Each row is a point on a tangle of strands that fork, close into loops and nearly touch. The rows are in no order.
Two points are linked if the straight distance between their rows is under 79.8. Some points are linked to none.
rono: [-30  29   5  12  16  23  15   9 -15 -11  -2 -19  -2  13 -17  -3  -4  19
  15 -26 -12   4  18  18  29  -4  24 -52 -24  -4  14 -19 -26  22 -28]
numo: [ -1   0   0  -3  -6  -8 -31  28  -6 -22  -3  12  10  17   0 -22   9  -9
 -25  11  -9   6   4  -5 -44 -12 -17 -11   2 -42   2  -4  -4  29  -6]
vupo: [-33   9   2 -10  -9  12 -19   2 -30  23  -7   0 -26  19  23  -2   3  -4
   6 -52   5  19 -13   3  10 -17  -7  10 -13  -5   3 -14   2  18  18]
fub: [ 14   2   5   6   8   8  -9  -5 -15 -12   9   8  23  -9 -16  11   5   5
 -17 -17   1   9   5  58  11  35  24   4  -5  22  30   0  31  32  16]
Danis: [-13 -13  12  51 -12 -18 -18  -3  -4  14  16   3  -9 -18  -2  -1  19  28
 -16  -5  12  -7 -10  35  11  37  -1   8   3  12   2  35 -19   5  34]
temo: [  3   0  16  26  -1 -17   2   6  -3  -6  19   2 -17 -21   5  30  25  13
 -17  -3  22   7 -33 -12  -7  21 -20  18  11  -6   6   7  15  -4  13]
bamiv: [-33 -24   6  -8   6 -10   7  -2 -30  40 -32   0 -17 -25  29  -7  18 -17
  -1 -44  12 -14 -18 -11 -10 -11  12  16 -12  -8   8  12  31  11  50]
kana: [ -5 -32  -8 -30 -23  -8 -12   0  24  18   3   5 -26 -17  17   8   7 -12
  -4  -5   2 -14  -5  -3  -1 -16   6  14   5  -9 -24  14 -16 -35  35]
lekeb: [ -9  -2   3   0   6   8  30  -3 -48  -8  -7  18  27 -15   0   2   8  11
 -14 -19 -17   5 -15  19   7  24  10 -13 -18   1  10   9  16  40   0]
nomed: [  8  24  13  20  44   0   0  -4  23 -31  10   6  22  -9 -23 -17  -7  29
  45  23   4  -9 -13  10 -15 -15 -33 -15  12  -2   0 -23  16  13 -39]
rora: [ -1   8   9  -5   4  -5 -33  24 -23   9   6   3 -25  24   1 -23   7  24
 -19 -20   6   8 -15   4   2  -1 -31  15 -23 -16  14  28 -19  28  15]
pib: [ 16  14  15   0  16 -13  14  -5  -3 -17   9  -6  10  -8  13  28   7   4
  -5  -1  29   7 -12 -38   2  -3 -21  -2   4   5  -4  -1  41 -26 -19]
Bes: [  2 -12 -21 -28 -18  38  -3 -10  15   4  11  -3 -35   9  -3  30  -7  -8
  27  -7  -4  10 -31 -11  29 -11 -11  25 -14 -14 -16 -11 -23 -18   2]
Rerot: [ 29  -5  -7   0 -12 -18  18   0  24   2  13  -6  11 -17  -5  -6 -13   1
  -5  35 -16   6  13  -2 -11   7  17  14  24  18 -22  23 -23 -24 -11]
lak: [ 10   6  -2   6  16  15 -14   7 -25 -26  13  -6   2 -13  -7  24   7  -3
  -3 -17  -2  21  -7  41  27  22  13  10 -28   4  28  -9  19  45   7]
toli: [ 42  32  13  -4  21   1   0  -2  13 -25  25 -21   1   5   1  34   8   7
  18  13  22   8 -18 -17 -10   0 -10   8   4   6   3  -6  40 -13 -30]
nes: [ -8 -24 -24 -28 -20  14  -6  -1  15  -2  12   9 -31  -7  -1  20   3   0
  13  -3   3 -14 -22 -12  17 -23 -10  14  -3 -16 -32  13 -25 -21  16]
posuz: [ -1   7   5  -6  13 -10  10 -15  -4 -15 -11   2  22  -1  17   4   5 -17
   0  -9  20  20  -1 -53   2 -28 -18 -13  -8  -5  -7 -21  40 -25 -18]
lepu: [ -7   0   0   3  23   2  13  18  -1 -36 -11   9  21  36 -12  -9  -6   9
  20  42  -8 -26  -3  21 -20  -3 -26 -16  32 -17  37 -14  10  24 -31]
zole: [  7  15   1   2 -32  11  -5  -5  42  -7  33   4  37 -10 -38 -29 -14   0
  -5 -11 -24  17  25  12 -25 -20  15  -2  19  13   4   9 -15   7   8]
zanug: [  5  -6  -4  11  -2 -10  14  21 -18  -9 -23  27   3   2  -1  -8  -1  -9
 -50  34 -20 -10  14   4 -22  26  21  -3  28   2  12  -4  -2  35 -17]
biz: [-41   5  19  -5  -7   4 -29   1 -19  51 -19   3 -21  24  26 -30   1  -6
   6 -49   0   0   3  12  -5 -16  -5  13 -10   5   6   4   9   8  32]
buzav: [  0   7  35   1 -20  16  -4 -11  18  28 -15   0 -34   9  20  41  22  -3
  -4 -24   9  11 -23 -12  12   3  -5  22  -3   0  16 -10  15 -30  22]
kir: [-21 -17  28  10   1 -14  -6  12  -7  53 -30   0 -18 -16  26   8  33 -25
   5 -35   2 -31   0  -4  -6  -6   0  21 -11   3  15   8  26 -12  50]
vus: [-39   5  -4  13 -36  31 -14 -13 -21  39  -4   4 -16  39   2 -21  -4   2
  -9 -33  -1  11  12  24  18  10  29 -10  -2  26   7  -8 -19  11  15]
fefan: [ -5   6   7  12  -1  -9   8  17  -5 -16  10  21  -3  17 -12   4   4  -6
  21  45   2  -4 -23 -18 -11   0 -28   3   2 -18  20 -14   3  13 -34]
lefe: [-15 -12  -3  14 -10  -2  -6   2 -13   4  14  -2 -20 -10   7  25   5  20
   5 -26  16  -2 -15  14  45  12 -11   5  -4  14  -1  12  -5 -13  21]
leka: [ 27   5 -18 -13  12  -8  20 -12  19 -11  21 -30  -6  -5  -8  22 -11  17
  43  20  -7 -12  -5   6  20  -6  -8  14  -2  11 -20  22 -18 -31 -19]
nub: [  1   5 -13   3 -14 -15  26 -24  30  12 -19  17  28  -7  26 -38  -6 -29
  -6   4 -25  26  26 -31   4 -45   9   8  20  12 -18   1  -3 -23  -1]
razu: [ -1 -31 -21  10   3  10  31 -20 -38   9 -16  -7   0 -25   7  20  13  19
   8  -4   0   1 -17  26  51  23  29  14 -30  17   9  15  11  17  26]
lur: [ -6  17 -10   3  -5  17   8   0  13  -9  15 -10   4 -16 -38  -4 -26  17
  28  -4 -16   7   9   4  17 -19  -7 -27 -32   3  -4   0 -33  -5 -19]
vup: [ -7  -1   9   7  -1  12   4  -1 -30 -12   0  22  29  -2 -15  -7   5  10
 -34 -21 -12  -5   1  38  -8  27  14 -18   3   8  29  10  16  41  15]
keler: [  5   5   6  25   4  -1 -26  13   7  -8  38  -1 -11 -22  -9 -16   5  24
  18  -2   7   7 -36 -15 -13 -12 -44   4  -3 -15 -18  15 -18   9   9]
lus: [  8 -24  -9 -16   2 -13 -42  21   8  -1  16  -9 -32 -12  -2   2   9  22
  -2 -14  30 -20 -17  12  -2   5  -5  13 -15 -10 -12  35  -5  -3  38]
Ditu: [ -3  -3   2  -3  42   7  22  -7 -27  -7  -6 -11  18 -35 -20  25 -20  10
  -3 -10   4 -19  -2   9  34  42  15 -17 -21  12 -11  17  14  21  -8]
bupit: [-28 -23 -12 -13  -3  -4  -2   2 -39  25 -13  -3  -3 -22  11   7   9  -6
 -15 -38   9  -4 -16  12   9   8  21  12 -21   8   6  14  15  15  31]
fim: [-20  13  -5 -11  -1   4  29 -11 -40  10 -20   9 -11  25  20   3   8  -1
  -2 -20  -2  22  -1   6   3  -9   8  18  19  15  12 -23  20  21   0]
rul: [-12 -13  20  -7  -3 -13 -27   4  -3  26  -9   5   0  -8  28 -21   5 -26
  -4 -21   5   0  12 -21 -12 -37 -16  -9 -17 -11  -8   3   5 -18  28]
dul: [-39  -5 -38 -13  22  28  -1   3 -28  -5  -6 -23 -34 -17  12   7 -13 -11
  24 -34  31  11   0  16  41   3  44  -1 -12  21  -9   0  11  18  24]
Kinom: [ 16   9 -19 -23   6  18   2  -2 -14   8  -3 -23 -30  15   9  31  -4 -12
  10   7  11  15   8  23  39   4  18  30 -19  23   2 -23  -6  -7  -5]
tez: [ -9   5  20  26  27  -9  15   8  -1 -16  -2  30  -6  20  -9 -11  10   3
  20  53   1 -19 -24   8 -19   4 -27   4  33 -13  36 -13   5  34 -24]
Gok: [-23   8  -5  -8  -5  -8  18  -3 -17   6 -39  -2   9  16  18 -30 -15 -11
  -6  -3   2  21  34 -16 -24 -17  33 -15  26  10 -12 -24  12   0  -8]
rusul: [-14  -2  -5   3  11   1 -23  26  -9 -12   3 -19   2  -5 -29 -18 -14  16
   3  -2   3 -22  -2 -18 -12   2 -10 -41 -37 -36 -11  19 -31  23 -18]
batu: [  3   9  -6  19  -6  -4  17  -7  30 -14  23  10  20 -16 -31 -19  -2  -1
  28  34 -20  10  -8  -8 -17 -18 -28  18  12 -11  -7   4 -17  11 -19]
beg: [ -6   9  11  12 -28  14   4 -20 -10  25 -10  32 -18  24  21   5  12   2
 -13 -22  -2  15 -10  12  25   9 -15  31  17  13   8 -16  -3 -11  13]
lif: [-20 -14 -23  12 -11  -9   4  15   2  -8   9  14  -6  -9   1 -10  -3 -10
  14  36  -4  -7 -23 -36  -3 -18 -34  -5 -12 -35 -11  15 -27  -1 -11]
nema: [  8 -21  22 -15 -25 -19  11 -14  51  17  13  -1 -11 -15  36  10   8 -15
  12  -8 -23  14  -1 -10  -9  11   6  26  26  -2  -1  22  -9 -44  26]
tal: [-29 -12  -1 -15  -3 -11  14  -2 -32  23 -37  -4 -14  -1  20  -3  -4 -17
  -8 -12   9  19  11 -10 -12  -8  21   6  11   8  -3 -21  12   6   8]
Mase: [  4   9  14  28  -1 -13 -15   8   5 -12  30  11  -5 -23   7   2  14   5
 -11   3  21  14 -31 -33 -22  -7 -39  -1   8 -19  -9   6  10  -1   8]
nas: [ -3   8  11  22  20  -5 -12   9  -9 -17  14  -3  -4 -22 -26  10 -11  21
  14   7   6   5  -7  13   7  11 -18 -14  -7   5  -7  -6 -10  13 -13]
Gitiz: [ 16  14   4   0  -1  -2   7  -9  27 -31  19  26  31   5  10 -12  -1   7
  -6   4  -4  18  11  -4 -20 -33 -31  -4  37   9  12  -8  24 -21   6]
zogev: [ 17  -3  14  16 -21 -15 -26   5   6   6   8   7 -17  -3   0   9  17   9
 -14   4   1  15 -11  31 -15  22   4  28  19  11   4  -9  -5  -3  23]
mol: [-21  10  -1  -5  10  17   0   5 -19   4  10  -7  27 -14 -20   9 -25  -5
 -20 -37  19 -16  20  -9  11  40  25 -42 -26   5  -9   2  10  15  -1]
muda: [ -7 -18 -16 -22 -17  11 -18  19 -21  20   2 -21 -16   8 -21  -7  -9  -6
 -26  -7   7 -18  14  -7 -12   6  34 -26 -26  -8  -2   7 -31   3  10]
mezu: [  9   1  27  -2 -12 -13 -29   7  13   4  -1  22   0  -1  20 -18   9 -22
 -18  -6 -15   7  10 -10 -27 -33 -18   1   2 -17   7  -5   5   0  25]
kilon: [-11  -6  -6   5  10  -2  28 -14   2  12 -13  -6 -20  -2 -25  -6 -18  19
  10  39 -11 -26   3   4  17  -5   4 -16 -10   7  -8   7 -43 -23 -23]
Dat: [ 22   0   5 -10  -3  -2   2  -9  -5  17  -9 -16 -26   9  15  48  19  -5
  -5  -7  10  14  -3  21  33  19  18  42  -8  17  21 -16  21 -12  14]
dodu: [  2 -10  -5   2  -7 -16   4  13   3  -8   0  16   0  11   5   3   8 -36
  -5  55   7   6 -17 -47 -17  -2 -15   8   2 -28  12 -11  14  -3 -28]
dip: [ 31  23  11  13  34  14  -6   4  13 -22  29 -17 -12   5 -17  20  16  18
  45  25  15  10 -29  11  -4   3 -12  14   5  11   6 -26  18  13 -29]
kuriz: [  6 -24 -10 -20 -18  14  21 -19  38 -18  25   7 -30  -1   6  32  14  16
  30  -2  -3  -6 -28 -11  24   6  -8  20  17 -15 -28  26 -23 -34   9]
zeged: [  5  21 -19 -22  25  19  32 -12 -40 -11 -17  -3   7  41  27   7   8   4
   1 -18  -4  -7   0  24   4 -21   1   7  25  20  31 -14  33  27  -6]
Rikev: [ 13  -6 -24  15  -9 -24  15 -13  33   1  -5  14  38 -28  15 -28 -10 -29
 -26  21 -11  20  24 -30  -1 -10  10 -10  13   0 -23  22  -6 -27  -4]
Nabad: [ -2  -7  16   5 -21  10 -16 -17   3  37 -18  -1 -28  14  17  37  24 -13
  -3 -34   3  10 -10  17  33  15  12  45 -12   2  26 -22  19 -10  35]
gev: [ -7   4  21  29  -2   5   9  -1 -15   6  17   6   1   4 -38 -21   0  10
 -27 -12  -3 -21  19   5 -11  25  16 -49  -6  -5  19  -4 -28  14   2]
kod: [ -6  22   5  19  25   5 -12   6  19 -43   0   4  36 -16 -32 -18 -21  20
  36  12  -2  -2   0  -6 -13   4 -29 -37 -14 -18 -10 -21   9  24 -36]
Limar: [  1   7  15  28   8   2 -38  13 -12   1  18   2 -24   6 -16 -29   4  36
   4  -7   2   1 -22  11  -2  -5 -37   3 -14 -11   1  22 -35  31  13]
Nug: [ 14  12  14  23  46  -7  -7  -3  12 -17  16 -22 -19 -16 -17  16  -5  28
  44  20   0   1 -23  11  27   4 -20  -2  -4   4   0 -14   1   2 -28]
papu: [  1 -23 -30   0  -9   0  -8  10   7  -7   5   3   3 -28 -21 -16  -9  -5
 -20  28  11 -23   8 -22 -19  -2   4 -25 -14 -24 -25  30 -33  -6   6]
Nolu: [ 13  25  -8 -25  -4   4   8  -8 -13  12 -10   3   5  20  13  -5 -13   0
   0  -6  -2   8  30  16   3 -21  15   4  12  37  -2 -20   6 -16 -11]
meto: [  2 -21 -20   5 -12 -15 -15  -4  27  10   5   2  26 -32   0 -31 -12 -25
 -34   6   3  -1  17 -26 -17  -6  13 -26  -5 -16 -27  38 -15 -23  20]
kof: [ -4 -11 -12  -2  17   9   4  21   1 -42 -18  14  32  26  -2 -11 -10   2
 -20  34 -11  -8   8   7 -33  11 -17 -17  42 -17  24 -14  13  27 -18]
nuze: [ 10   4  -9  -1 -18  -6  -9 -14  44 -26  11  -3  49 -15 -30 -27  -5 -18
  -3  -2 -21  31  21  -9 -22 -33  -6  12  12  -9  -2   2   1  14   0]
Gek: [-17   4  -9 -11  38 -10  31   1 -35  -1 -31 -14  21   9  -9   9 -19  -3
  20  24   6 -37   4 -13  13  21   5 -15 -17  -9  -7   0   8  22 -52]
puvev: [  1 -18  34   0 -20   4 -16  14  14  55 -28   4 -29  -1  30  -3  16 -32
  19 -17 -15 -24   9  -8  -9 -14  -4  18  -5   2  -3  -5  -3 -21  43]
Nifof: [-29   6  -2 -21   6  13  -1   4 -23   1 -20 -15  38   4   1   3 -18 -20
 -20 -33  12   7  25 -11  -8  20  31 -35 -20 -13 -18 -16  16  27 -10]
papen: [ 17 -16   1 -15  11 -13 -33  -5  22 -21  -5 -10  35 -23 -10   5 -19 -29
  -5  12   9  13   5 -28 -18  11  -5  -7 -22 -22 -33 -18  20 -12   1]
duti: [-15   5  -1  -4 -38  34 -13  -7  -2  17 -12  21 -11  47   8 -20  -5   5
 -18 -18 -22   9  21  32  13  -1  26  -7  20  26  18 -21 -19   9  10]
Pofos: [ 21  23  -3   2  24  16 -14  15 -10 -32  22 -16 -18  -2 -11  31  -1  -8
  14   2   7  22  -1  28  34  14  -2  16 -19  10  19 -24   7  21 -12]
sek: [-15   2 -33 -17 -11  35  19  -8  24  -2  12  -2 -13  -7 -15  10 -18   3
  47 -11 -17   3 -15 -12  42 -29 -21  13 -13  -7 -22   1 -32 -11 -12]
ked: [ 28  11  -5  -6  -1 -10  15   1   2 -11 -12  25  -1  26  26  -8   5  -9
 -23  36 -15 -11   9 -19 -18 -22  -9  16  36   7  15 -15  21  -6 -19]
dobo: [-41 -10  -1   3  32 -16  26 -14  -4  11 -28  -6 -19  -3 -19  -8 -18  21
   5  27  -3 -35  -6  -3  23  -3  10 -28 -15 -11   6   5 -25  -7 -42]
Gik: [-19  11  -5  17 -15  26  12 -13 -20  25   8  -5  -8  27 -14  -8  -4   8
  -1 -19   3   2  29  23  28  12  38 -28  -8  36  14 -12 -19   1   1]
liruz: [-11  -1  21  46  -5  -1  -9  -6 -17  13  14   8  -4 -12 -27 -16   8  18
 -28  -8   6 -12   4  27   0  26  10 -24  -5  10  15  19 -23  20  20]
redek: [-18 -14   1  24 -19 -21 -41   5  11  34  14   0 -16   3  14  -9  17  15
 -23 -20   7 -17  -8  34   0  34   4  21  -4  10   6  44  -2 -20  39]
fimif: [-13   4   7   8 -23  10 -14  -6 -23  28 -12  22 -29  27  23  -3  17   0
 -20 -35  -4   6 -21   2   9   2 -23  29  -3 -13  14  -1 -14  13  21]
vagad: [  0 -21 -17 -12   0  -1  31 -10 -43  16 -19   3  -2 -22  12  25  19  -1
 -10 -10   0  10 -29   9  17  20  25  31 -21   6  15  -4  26  12  22]
zegi: [-30  -9  14  15  27  -6  18 -10  -5   3 -11 -15 -14  -5 -41  -4 -15  17
 -13   7  -9 -25   0  -2   8  17  24 -46 -27 -26  15 -11 -28   8 -30]
mesed: [ -9  10  -3 -10 -20  -8  11  -5   1  21 -14  15  18  -3  18 -26 -16 -10
 -10  -1  -3  14  32 -11  -7 -22  21  -9  15  27 -13 -10   3 -29  -3]
fuz: [-14   0   5 -21 -11  -3 -21  26 -28   3 -15   2  -1  22   9  -8   9 -10
 -28 -15 -13   7   6   8 -26 -13   9  -5  -5 -26   8  -8  -8  30  -2]
Bomi: [ 11 -21  -9 -16   5   0 -35  19  20  -2  26 -14 -13 -16 -23 -23  -3  23
  -3   2  24 -20  -9   3 -19  -1   4  -7 -13  -8 -28  47 -23  -1  30]
tura: [ 11 -12  -9  11   4 -14 -22   1  18 -25   3  15  26  -3  -8 -19   5 -40
   1  47   4  17 -20 -38 -35   5 -16   2  -3 -38  -6 -16  17  11 -18]
tepi: [ 32  -1  29 -12 -12 -28  10 -14  38   7  10  -8 -11   4  39  12  13   4
  12   1 -15  17  -1  -2 -21  24  13  27  32  18  11  10   7 -45  12]
fadaf: [ -9  -5 -23  -6 -18   0  28  -7  12   0   5   9   2  -2   4  -3  -5 -13
  12  23  -7  11 -11 -39   4 -30 -24  16   0 -13 -16   4 -14 -24 -13]
puf: [-32 -12 -35 -26   3  20 -17  14 -15   3   1 -12 -25 -12  -4   6 -10  -3
  10 -31  31 -13   5   4  22 -12  30 -23 -19   5 -21   3  -9  -1  18]
Fufu: [ -2   7 -13  12   7   6   2   4  29 -52  -7  13  51  11 -24 -33 -13   5
  32  33  -7  -3   5   0 -26  -5 -28 -27  -1 -25   7 -15  10  22 -34]
Pomit: [ -2  -5  -7 -18  36   6  30   0 -38  -6 -18 -13  20  -7 -18  22 -18  -8
   1  18  -7 -19  -6   6  18  43  16  -8 -25  -4  -7   4  13  39 -29]
kar: [ 17  -1  14 -18 -17  15  19 -26  39   3  20 -10 -23  11  21  35   9  14
  20 -12  -1  20 -28 -20  12  13 -10  26  14   2  -2  23  -5 -48   6]
ninot: [-18   2  -2 -14 -36  15 -14   9 -16  17 -20  16 -21  36  13 -15   3  -5
 -23  -8 -27  13   7  14  -8  -8  12   7  10  -2   4 -17 -31  15   0]
geb: [-11  -7 -14 -27   5  -5 -19   3  -7 -15 -22 -12  30  -9   0   2 -22 -25
 -11  -7  14  11  20 -26  -5   0  10 -24 -29 -19 -26 -21  11  -3 -11]
Bedeb: [ 32  18  11  11  33  -7   5  -7  -7 -18   2  -2  23  -1 -16   3  -5  19
   1  22  13 -17   8  27 -19  27  -5  -1  28  22 -12  -3  15   7 -21]
dase: [ 36  41 -11 -11  17  19  -4  -5   0 -17  19 -17 -15  25   5  19  -6  -6
  24   8  -3   6  11  31  29 -11  -1  17 -15  23   5 -18  -5  -7 -20]
doli: [ 20  28 -19 -21  12  12  11  -3 -21 -15 -11   2   4  44  12   6  -1   4
   4   8  -8 -17  15  21   0 -24 -10   2  20  19  18 -18  12   5 -23]
gep: [ 39  12  18   1   1 -30  14  -4   3   2   0  -1  -6   5  28  18  16   5
 -17  13   5  -5   1  -2 -13  15   2  24  32  21   4   4  24 -29  -6]
tekov: [ 33  16  13 -12 -11  -3  21 -21  29   2  -5  12   2  17  25  -2   9 -17
  -7  21 -27   7   5 -31 -10 -34  -7  26  28   7   3  -8  18 -29  -8]
renuk: [ 20   3  30   6  -3  -8  -7  -7  51 -15  21  20  22 -11  22 -13  13  -2
   0  -3 -13  22   7   9 -35 -21 -12   4  50   9  12  -8  27 -20  28]
nizo: [ 13  15   6   8  18  12  20 -16 -22   6  -4 -13   4  14 -26   3  -9  12
 -11   0   3 -18  34  27  22  22  34 -31 -11  30  15  -7 -12   3 -19]
nuf: [  6   9   9  -2   1  -1 -26  15 -10 -14  21   4  13 -15 -18   9 -14   3
  -7 -10  14  14   4  13 -11   9  -5 -11 -10   2  -6 -11   6   7  -3]
lapi: [ -4 -19  30  -1 -21  20  14 -10  21  44 -29   0 -32  -5  28   6   4 -33
  37  -8  -8  -2   5 -33  -5 -20   6  14  18   8 -16 -19   6 -35  40]
Kotod: [-25 -22 -30  13   3 -15   2  16 -10  -9 -13  12  10 -14   1 -10  -3 -19
 -17  34  11 -17  -2 -34 -10   5 -15 -28 -13 -36 -20  19 -20   6 -17]
deg: [-31  23 -12  -4 -19  17  15   4  -2  -8   5  11   1  22  15  -9  -3   2
  31 -14 -10  25 -17 -40   6 -39 -36  -5  -6 -17  -8 -24  -1  -2 -26]
Gozog: [ 10  16 -11 -10   9  -9  21  -8 -20 -10 -20   6  16  36  25  -3  12 -18
  -2  24   8 -13   2 -37 -12 -21 -13   2  16   0   8 -18  36  -6 -39]
sofuz: [-15   7 -23  -8 -21  -2  17  12  -1 -13 -23   6  28  24   1 -26  -2 -12
   0  28 -18   8  17 -17 -15 -17   7 -17   2 -17  -9 -15 -13   0 -42]
nozap: [ 24 -26   7 -14 -12 -29  -2   8  30   6   6  -9   2 -29  11   4 -10  -7
  -9  19  -3  11  12   3 -21  22  28  12  20  10 -20  13  -6 -36   9]
pip: [  2 -41  10 -20 -18 -23 -22  11  32  24  -4  -5  -6 -32  16   1  -1 -25
  -5   2 -10 -17  18   3 -14  -4  29   0   4   1 -21  19  -4 -39  32]
vimum: [ 16   5  44   7 -19   0  -9 -13  43   4  13  18   1  -5  19  -2  19 -22
  -2  -8 -22  16   1 -17 -24 -36 -19   7  19 -10  10  -5  15 -18  32]
Vub: [ 14 -14   6   6   3 -12 -43  13  -2   7  13 -22 -28 -14  -4  21  22  12
  -5 -22  24   3 -31  17  -4  18  -6  32 -17  -8   9   6  13  12  37]
fodu: [-10 -10  -3   1 -17   3  18  13 -35  14 -21   6   3   5  -5 -12   8  -9
 -51  -1 -17  -9  14   4 -12  27  44 -15   6   1  13   0 -14  31  -7]
ragut: [ 34  -4  13  15  31 -16   2  -4  -8  -3   0 -22  -4  -4 -14  11  16  22
  14  35  14  -6  -9  32 -11  37   8  18  17  22 -13  -9  -1   5 -18]
ret: [ 15 -10  43  -9 -22  -3  22 -14  43  32  -9   0  -2  -6  36   9  11 -27
  24  -7 -30   8  14 -25  -1 -20   7  20  21  14  -6  -2   6 -45  18]
Puni: [ -9  -6   0  14 -28  27 -10 -21   3  29   8  14 -23  17  25  15   0  11
  13 -39  13  11 -18  10  47  14 -19  20   1   6  -5  -2  -6 -29  18]
Pidif: [ 13   2 -15  -6  -8  -3  35 -15  14  13   4 -10   0  -4 -10  -2 -14  12
  17  28 -16 -15   6   0  16 -12  -3  12   7  17 -26  22 -37 -32 -14]
Vipos: [ 12  -8 -15  13   2  -3  -1  21  16 -29 -18  33  20   9  11 -23 -12 -11
 -42  44 -18  -2  18  -4 -34   7  10 -18  40  -9   9  -9   4  24 -14]
dilid: [  8  19  19  13  23  13  10  -9  -5  -5  18  -7  22  -6 -39   9 -22  11
 -13 -12  13 -17  26  17   9  50  25 -40 -10  20   2  -6   7  12  -6]
piva: [-31  -5  18  21  27   8   2  -7 -19  -1   1 -24 -14  -4 -29  -1  -5  21
  -9 -25 -15 -10   1   9  33  10  25 -50 -33 -23  23  -3 -23  33 -13]
Baz: [  0 -14 -14   0   7  14 -32  17   3 -10  19 -19 -16 -21 -40  -3 -15  20
   8  -5  11 -23  -5   5   4   0   6 -32 -29 -11 -17  21 -35   5  11]
milud: [ 13   8   8   1   8  16 -35  10   0 -19  13   3  18  -5 -27   5  -8   6
 -14 -10  17  10  12  47 -23  27  19 -12   9  17  10 -21  16  28  10]
nolid: [ 19  13 -25  -9  -9  -3  17 -17  37 -39   1   0  50   8 -24 -23  -6 -12
  14  11 -20  15  20 -12 -11 -38 -20  13   6  -2   7  -3  18   5 -26]
Vide: [ 13  -3 -14 -19  -2   4  10  -4  39 -17  41 -32   1 -18 -15  26 -13   9
  45  -9  -9  19  -4  15  20   0   3  20   1   6 -17  21 -24 -19   3]
davu: [-30 -11   8  -5 -13  -7 -35   4  -1  45   4   3 -17   2  21  -9   4  -3
 -13 -35   7 -13  -3  20   5  -4  -4   9 -14  13  -2  21   6 -25  31]
vol: [  6  14  41   7 -25  11   6 -14  30  25  -9  26 -24   4  30  18  21 -13
 -15  -4  -7  12 -13 -28  -9 -14 -17  15  15  -9   9  -6   5 -29  18]
Nat: [ 20  13 -15  -6  -8 -13  32 -31  20   3 -15   2  24  13  22 -24   6 -26
   6  17 -21  13   8 -46  -1 -51  -6  21  15   5 -11  -4  16 -27 -19]
tenem: [  3  13 -26   9  -7  -2  25  -4  35 -39  -8  15  50  19 -16 -39  -7  -3
  20  37 -28   0  15  -5 -17 -29 -28 -13  12 -13  17   6   2  12 -35]
fisi: [ 10   4 -12  -3  27 -17  23  -5 -31   8 -18 -11   3   4  -5  10 -12  -1
  10  34   6 -42   7  -5   6   5  -3  -1  -3  10 -11   7  -2  -8 -41]
Dizeg: [ 32   5  12  -4  12 -21   0   3  -3 -10  -7  12  21  -8   4   4  -6  -1
 -26  18   8  -3  15   5 -20  23   4   9  28  15  -7  -6  26  -6  -7]
dazib: [ 21  24  -4   5  13   3  12  -4  14 -37  17  16  24  14 -12  -8  -6  22
  20  21  -4  -3   5   7 -15 -24 -37  -5  24   7  10 -11  11  -3 -18]
vip: [-21  24  -8   3 -19  25  19   6   0  -2   0 -10   4  21 -27 -15 -10  15
  17  -8 -20   6  21   9   3 -15  13 -42 -24  -6   5 -17 -40   4 -27]
gipan: [ -2 -19   5  14  11 -18   0   9  -4 -16  21 -11 -19 -28   5  37  17  28
   9 -17  26  -2 -28   3  23  32 -10   6  10   7  -3  17   8 -13  16]
gurem: [ -8  -4 -25 -12 -11  14  18  -5  37  -9  20 -21   8 -27 -39  10 -25  11
  33  -8 -15   0   4   1  28 -22  -5   3 -14   0 -23  22 -36  -9  -4]
gopel: [-15 -19 -33  -4  11  18  15 -10 -20   2  -7 -16 -27 -16  22  30  12   2
  18 -22  24   1 -13  18  61   9  31  21 -11  20  -3   3  18  10  30]
punu: [-11  -8   3 -33   3  -6 -28  27 -15  26 -12  -9 -23  19   8 -27  -2  12
 -20 -21  13  -1   2  -2  -4 -12  -7   6 -32 -13   6  26 -14  13  22]
vumol: [-21  -5  -5   6 -14   4   9  17 -27   9  -8  -6  -2   5 -22 -12   1  -4
 -31   7  -6 -15  14 -10 -16  16  21 -36 -11 -17  -2   3 -38  18 -14]
daru: [ 34   8 -24   8  18  -5  10   0  -2 -24 -10  17  18  31  25 -11  -5  -5
 -18  41 -10 -41   5  -7 -29 -18 -24  -1  53   6  23   2  23   2 -21]
pidof: [ 26  13  -2   1  14 -21  24 -11 -33   8  -5 -10  -2   6  10  23   7   4
  -8  13  10 -28  -1   2   9  11  -5  17  14  22  -6  11  13 -15 -21]
Zibu: [ -5  14   1  18   6   7 -28  12   4 -29  12  -2  31 -14 -31 -25 -17  12
   5   2   7  -3   2 -17 -30   9 -21 -36 -26 -26 -20   2 -11  28 -14]
Moke: [ 15   4  19   0   6 -16 -34  18  -2   1   0   7 -22   8   9 -16  20  -9
 -28   5   6   7 -14 -12 -42 -14 -25  17  -7 -35  16  -1   9  24  16]
dolu: [ 10 -16  -5  13  -6 -18   0 -10  -5   6   4 -21  -5  -4  13  43  20  15
   0 -11  11  10  -1  36  35  43  23  37  -8  19  20  12  21 -10  25]
sutot: [ 17 -11  -2 -12  10  -6 -28  14  12 -15  23 -20  10 -31 -15  19 -14  -4
   9   4  24  14  -7  -3 -16  17   0   0 -10  -7 -28  -8  10  -7   3]
Damuz: [-23   5  10  -3   0 -11 -10  -2 -11   1  -5   7  15  -9  24  -7  -3 -14
   2 -33  17  20   6 -33  -1 -34 -19 -17 -10  -6 -11 -19  21 -16   5]
Fomo: [ 31   1  10  20  15 -20   1 -12 -12  -5   8 -22  -4   3  -4  29  13  26
   9   9  13   5   4  40  23  38   7  20   5  27   6   6   5   0  -1]
fer: [-18 -24  -2 -36  -2   0 -25  23 -15  39 -25 -18 -21   9   6 -27  -3 -13
 -25 -16  12 -20  17  -7 -15 -11  32 -10 -23  -5  -1  17 -11   3  25]

A fork is a point with three links, a tip a point with one. Leave the first point through the second and follow the links. Name the first fork or tip that comes.
Danis / redek: vumol
vus / Gik: nuf
dilid / nizo: mezu
puf / dul: gep
gep / tepi: puf
vumol / fodu: tura

How many points has the smallest loop of links through each point below? Write - if it is on no loop.
mesed: 7
Pofos: 21
rono: 11
liruz: 21
